A landscape with many valleys, sampled at points; each row gives a point and its height.
A ball rolls from a point to whichever of its 2 nearest points has the largest drop for the distance, and stops where none of them is lower. Distance is the straight distance between rows; heights are no part of it.
q_725 height 1.32: [183 125 134 143  71 101 165 131  98 163 157 110 183 171 102 114 137 118
 101 149 117 129]
q_811 height 1.94: [ 95 105 112  96 162  74 169 144  79 121 110 111 158  89 140 158 129  95
 142 128 128  96]
q_98 height 0.81: [184 126 134 106 112 102 163 151  92 150 146 112 170 189  98  92 140  84
  95 165 105 119]
q_582 height 6.40: [108 158  98 133 150 117  92 179 113 110 123  77 178 149 136 124  89 107
 145 130 136 128]
q_665 height 2.80: [179 158 124  66 135 108 120 192  89  85 111 121 105 180 156 116 107  96
 103 166 163 115]
q_616 height 2.84: [158 101 154 131 101 164 169  67 158 126 126 195  92 147 134 132 137 138
 128 115 196 167]
q_735 height 4.09: [172 164 148 109 102 122 134 129 118  38  75 154 132 159 167 150 143 131
 125 121 216 150]
q_618 height 5.79: [ 74 107 123 123 192  89 126 150 127 122 134  86 158 112  93 141 111 118
 147 116  95 124]
q_910 height 3.36: [174 160 133  73 165 146  92 181 141  85 134 119 102 196 124  89  83  91
 120 158 145 157]
q_81 height 2.79: [ 94  91 126 148 143 104 125 114 148 173 132 113 132  40 118 144 143 142
 158 145  32 122]
q_462 height 3.23: [129 146 142 145  76 108 159 103  93  93 105 127 161 160 130 149 171 159
 119  90 192 130]
q_885 height 3.14: [154 103 137 129 124 121 144 127 157 168 160 132 138 117 110 119 115  96
 125 142  81 149]
q_571 height 2.70: [132 135 143 115 105  81 175 125  70  82  92 114 182 160 131 155 167 128
 118 107 192 117]
q_265 height 0.95: [157 108 151  98 129 104 169 135 112 135 141 141 118 155 118 134 140 103
  92 125 120 124]
q_136 height 2.34: [ 73  99  88 147 160  87 149 119  65 133  97  96 165  70 136 147 139 129
 144 144 161  83]
q_793 height 4.55: [175 130 127 144 127 135 109 172 128 168 151  82 160 198 101  67 115 112
 113 191  80 103]
q_817 height 4.43: [105 159 122 136  47 149 149  81 112 125 133 163 143 105 137 156 148 169
 147  89 145 122]
q_613 height 2.07: [114 130 131 118 168 127 119 126 129  73 106 125 137 146 140 137 121  90
 134 123 164 160]
q_156 height 5.69: [ 54 107 124 148 157 101 132 115 123 128 124 103 145  93  95 158 123 168
 152 103  89 118]
q_235 height 4.67: [104 131 111 140  56 107 165  92  77 153 128 143 155  66 121 157 168 175
 130 115  96  91]
q_5 height 3.34: [110 111 140 132 114 113 150 111 140 138 150 134 138 116 109 147 122 132
 134 105  92 149]
q_986 height 3.72: [148 155 133 119  87 133 146 115 118  93 109 156 128 142 161 146 136 128
 119 109 189 142]
q_703 height 3.62: [161 163 138 100 147 140 100 183 137  88 140 103 126 233  92  94  92 128
 113 144 155 139]
q_237 height 4.40: [184 151 160  98 139 111 138 147 128  28  73 139 159 179 143 132 152 100
 126 130 210 146]
q_168 height 2.56: [ 74 154  98 167  58 187 111  68 118 146 142 163 138  65 117 132 159 206
 158 109 112  93]
q_975 height 0.45: [126 111 132  73 213  99 128 160  89  61  95 103 122 164 124 115 132  85
 115 155 173 111]
q_68 height 3.92: [127 160 156 132  77 152 138  94 165  66 107 170 137 157 138 153 128 166
 167  73 201 157]
q_494 height 2.00: [179 109 152 137 107 137 164  99 138 125 142 152 140 183 108 111 141 106
 107 136 171 164]
q_889 height 5.97: [125 151 102 153 138 168  62 152 160 160 122 123  80  94 177 118 103 135
 133 144 122 115]
q_428 height 0.36: [164 100 133 102 136  82 166 150  88 162 141 117 136 137 117 119 142  92
  93 157  88  98]
q_67 height 4.11: [126 133 142 149 121 121 124 140 116 125 130 109 125 190  98 127 124 162
  96 113 155 126]
q_164 height 4.79: [169 143 142  82 146 100 165 149 111  81 121 133 176 162 126 126 142  52
 120 141 148 142]
q_52 height 5.07: [115  85 114 159 180 109 118 128 111 142 122  87 153 121 112 101 139  94
 116 166 104 128]
q_227 height 3.01: [102 162  95 171  72 209  94  81 127 145 135 167 102  97 132 128 140 209
 132 106 165 113]
q_493 height 1.28: [113 105 124 110 146 100 144 127 108 148 127 130  97  76 148 151 143 123
 112 120  92 104]
q_752 height 6.32: [ 97 158 102 163 106 120 105 151 119 134 133  84 176 131 131 136 106 144
 144 110 127 130]
q_570 height 2.97: [144  91 131 141 135 117 130 119 149 187 144 126 118  76 133 121 135 106
 122 158  53 125]
q_526 height 6.52: [148 131 115 148 156 149  94 151 160 146 152  94 167 144 122  88  94  71
 143 165  91 153]
q_348 height 3.18: [174 102 164 103 109 167 167  75 191  98 107 215 101 153 148 138 125 132
 162 104 209 171]
q_826 height 2.20: [130  94 163  95 186 114 130 139 150 136 152 125  59 152  96 120 125 131
  96 107  98 129]
q_472 height 1.51: [186 108 151 103 132 127 167 121 131 124 145 155 121 168 113 103 138  78
  98 150 137 156]
q_528 height 1.88: [184 155 123 120  71 119 152 148 100 147 145 131 155 166 150 124 118  99
 109 142 145 130]
q_34 height 5.39: [125 118 123 107 168 137 110 131 143 128 132 131  93  88 162 121 116  74
 133 131 108 150]
q_162 height 2.13: [115 133 125 107 144  77 162 145  61  73  82 105 156 147 140 159 146 135
 126 113 214  92]
q_667 height 5.27: [ 94 109 116 150 174 149  93 107 150 140 124 121  94  73 150 119 124 108
 135 130 104 144]
q_876 height 4.13: [143 145 115 153 145 149  76 153 115 113 111 107  97 168 144  99 104 135
  96 158 165 136]
q_486 height 3.07: [177 147 125  77 155 125 118 186 108 121 136 111 126 183 128  89 106  81
 103 168 116 111]
q_913 height 3.43: [106 154 118 176  91 168 101 111 127 147 130 135 100 143 119 135 130 206
 110  98 163 120]
q_12 height 3.53: [106 112 147 154 113 102 159 102 137 122 149 115 181 143  76 146 131 142
 143 105 106 167]
q_967 height 4.22: [ 85 165 132 146  50 163 145  57 140  75 116 172 152 121 131 147 151 174
 181  70 171 140]
q_82 height 4.64: [186 153 155  94 142 122 143 142 138  59 113 136 171 191 114 113 140  72
 131 137 177 162]
q_705 height 6.16: [137 124 137 166 116 138  96 158 180 199 155 111 109 129 122 119 108 169
 120 140  72 104]
q_717 height 5.36: [ 93 142 124 128 123 164 100 126 177 162 146 149  70  89 135 143 103 177
 151  94  98 120]
q_542 height 5.25: [ 81 129 121 143 126 144 103 124 147 173 136 140  84  56 135 145 143 194
 131 106  70  79]
q_338 height 5.16: [121 107 116 181 160 139  87 128 139 157 125 102 121 116 137 102 129 111
 116 161 100 125]
q_894 height 4.57: [119 145 121 154  52 122 151 108 111 166 142 143 141 104 125 153 137 183
 124 105 109 107]
q_622 height 5.54: [139 133 133  91 174 145 116 137 165  91 137 138 125 126 140 113 104  54
 149 133 138 185]
q_234 height 3.79: [112 151 112 171 111 141  92 130 101 123 107 110 109 159 130 126 132 179
  96 123 184 123]
q_678 height 2.25: [151 151 133  85 101 142 136 138 144 134 135 165  90 117 164 148 102 114
 134 110 138 137]
q_320 height 5.08: [103 126 110 171  80 183 108  78 151 190 134 169 111  28 141 132 164 183
 152 147  72  88]
q_727 height 4.99: [ 97 127  99 152  97 162 122  78 117 163 122 159 117  36 156 140 168 157
 129 129  95  93]
q_470 height 5.45: [103 115 141 148 121 158 121 104 187 168 161 148  93 115 108 136 101 175
 151 100  96 148]
q_273 height 1.11: [131 103 156  55 214  93 140 152 111  71 108 124  83 148 123 125 144  94
 105 126 151 121]
q_745 height 2.52: [142  91 155 133 173 131 124 140 163 167 163 108  90 169  74  94 115 138
 103 137  81 132]
q_263 height 2.18: [ 48 128 106 148  80 149 131  61 112 125 134 157 136  48  94 148 161 196
 164  98  81  98]
q_331 height 3.44: [ 82 109 153 120 155 125 144  98 166 106 136 142 118 112 104 151 125 127
 145  81 103 163]
q_378 height 4.88: [ 95 114  97 156 113 132 139  84  84 145 107 139 130  57 161 137 165 121
 118 138 124 113]
q_369 height 2.40: [190 174 124  95  90 116 133 178 101  96 121 134 144 173 163 130 107  93
 110 143 170 136]
q_895 height 4.92: [152 114 137  76 176  98 169 139 112 104 140 121 172 163  82 101 150  54
 116 156 109 137]
q_514 height 6.05: [144 142 114 128 148 137  70 184 141 158 122 105  64 125 170 109 103 140
 107 149 117  93]
q_675 height 5.17: [101 118 131 180 110 150  93 111 185 206 141 137 105  50 123 140 154 202
 153 148  47  93]
q_541 height 3.89: [156 158 148 114 122 130 114 165 129  98 126 123 101 216 110 132 103 161
  97 116 172 129]
q_13 height 2.55: [ 54 114 108 147 114 131 118  85 131 145 123 133 138  21 118 151 150 164
 175 121  43 110]
q_546 height 5.56: [ 45 115 103 143 162 135 112 106 115 130 109 125 104  61 137 148 144 158
 136 103 114 103]
q_465 height 4.46: [187 133 121 149 116 150 115 151 116 151 147 102 138 209 111  64 116 107
  98 181 127 124]
q_766 height 5.71: [155 147 110 101 135 171 102 137 168 112 132 159 105 108 180 122  75  76
 163 137 159 187]
q_340 height 3.20: [ 93 127 118 161 119 122 134  99  98 104 108 110 168 119 133 134 149 124
 134 113 162 146]
q_404 height 5.00: [141  90 129 119 191 110 138 134 103 131 138  94 154 155  81  73 145  70
 105 184  90 130]
q_381 height 1.79: [125 131 126  95 102 137 144 116 120 147 129 168  82  79 172 148 132 121
 122 108 116 117]
q_421 height 5.85: [154 147 101 118 140 175  70 153 170 146 136 137  82 100 186 110  73  96
 151 152 136 159]
q_444 height 2.44: [145 103 148 159 101 142 155  86 132 145 140 154 111 150 116 125 139 139
 105 125 158 153]
q_232 height 2.77: [ 83 117 103 149 118  98 158  97  60 110  95 108 180  92 136 145 166 133
 141 117 178 111]
q_16 height 1.61: [122 103 124 119 151 112 117 137 132 183 126 123  74  64 162 131 145 129
 112 134  73  81]
q_921 height 3.15: [106 125 164  97 158 140 132 117 183  87 135 154  98 136 124 156 109 123
 149  72 128 168]
q_50 height 2.75: [147 141 158  76 123 148 141 124 184  99 134 176  98 138 147 153  96 117
 165  90 156 168]
q_480 height 4.31: [183 139 113 155 113 162  89 149 119 146 127 116  92 189 145  77 100 130
  95 176 159 131]
q_497 height 6.26: [110 147 109 186  91 107 103 157 132 174 144  71 192 126 108 132 114 174
 148 127  91 115]
q_148 height 6.11: [148 128 134 131 139 129  99 177 155 180 144 104  92 146 134 114 104 137
 110 144  83  95]
q_347 height 1.72: [143 107 173  63 189 109 136 139 141 100 127 141  50 153 122 127 139 113
  95 108 137 133]
q_180 height 6.21: [115 136 122 188  92 125 106 140 141 191 138 100 148 116 118 138 130 196
 128 132  82  94]
q_282 height 3.91: [152 132 146 120 133 118 140 155 155 135 169 111 169 185  70 114 107 113
 132 127 101 154]
q_165 height 1.37: [127 139 123 103 156 100 129 154  91  65  92 113 149 150 147 140 129 101
 130 127 183 130]
q_503 height 1.65: [101  85 116 107 169  70 157 151  84 153 117 102 131  83 127 148 133 123
 125 136 100  72]
q_64 height 3.52: [140 128 151 114  96 179 140  78 199  80 102 209 109 147 149 148 104 158
 190  91 219 174]
q_775 height 6.46: [121 147  99 135 164 123  85 179 140 142 129  79 157 118 148 116  93  88
 150 145  96 119]
q_456 height 3.74: [116 113 139 135 164  91 143 137 126 112 153  86 194 168  50 120 128 115
 133 127 107 154]
q_649 height 4.77: [121  96 122 141  92 101 178  83  87 149 124 150 144  72 131 153 168 123
 115 132  99 123]
q_143 height 5.42: [ 71 141  92 168 132 152  86 110 136 140 117 121 134  62 155 138 127 139
 153 117 107 123]

For each start below, name the point where the ball stops.
q_486: q_428
q_546: q_165
q_465: q_263
q_67: q_263
q_34: q_165
q_320: q_428
q_526: q_165
q_237: q_165
q_348: q_428
q_331: q_493

Write out the way that a ball takes from each point below.
q_156: q_546, q_143, q_667, q_338, q_52, q_404, q_895, q_164, q_82, q_237, q_735, q_986, q_462, q_571, q_162, q_165
q_542: q_675, q_320, q_727, q_378, q_649, q_235, q_894, q_817, q_967, q_68, q_64, q_348, q_616, q_444, q_494, q_472, q_265, q_428
q_541: q_703, q_910, q_486, q_665, q_369, q_528, q_725, q_98, q_428
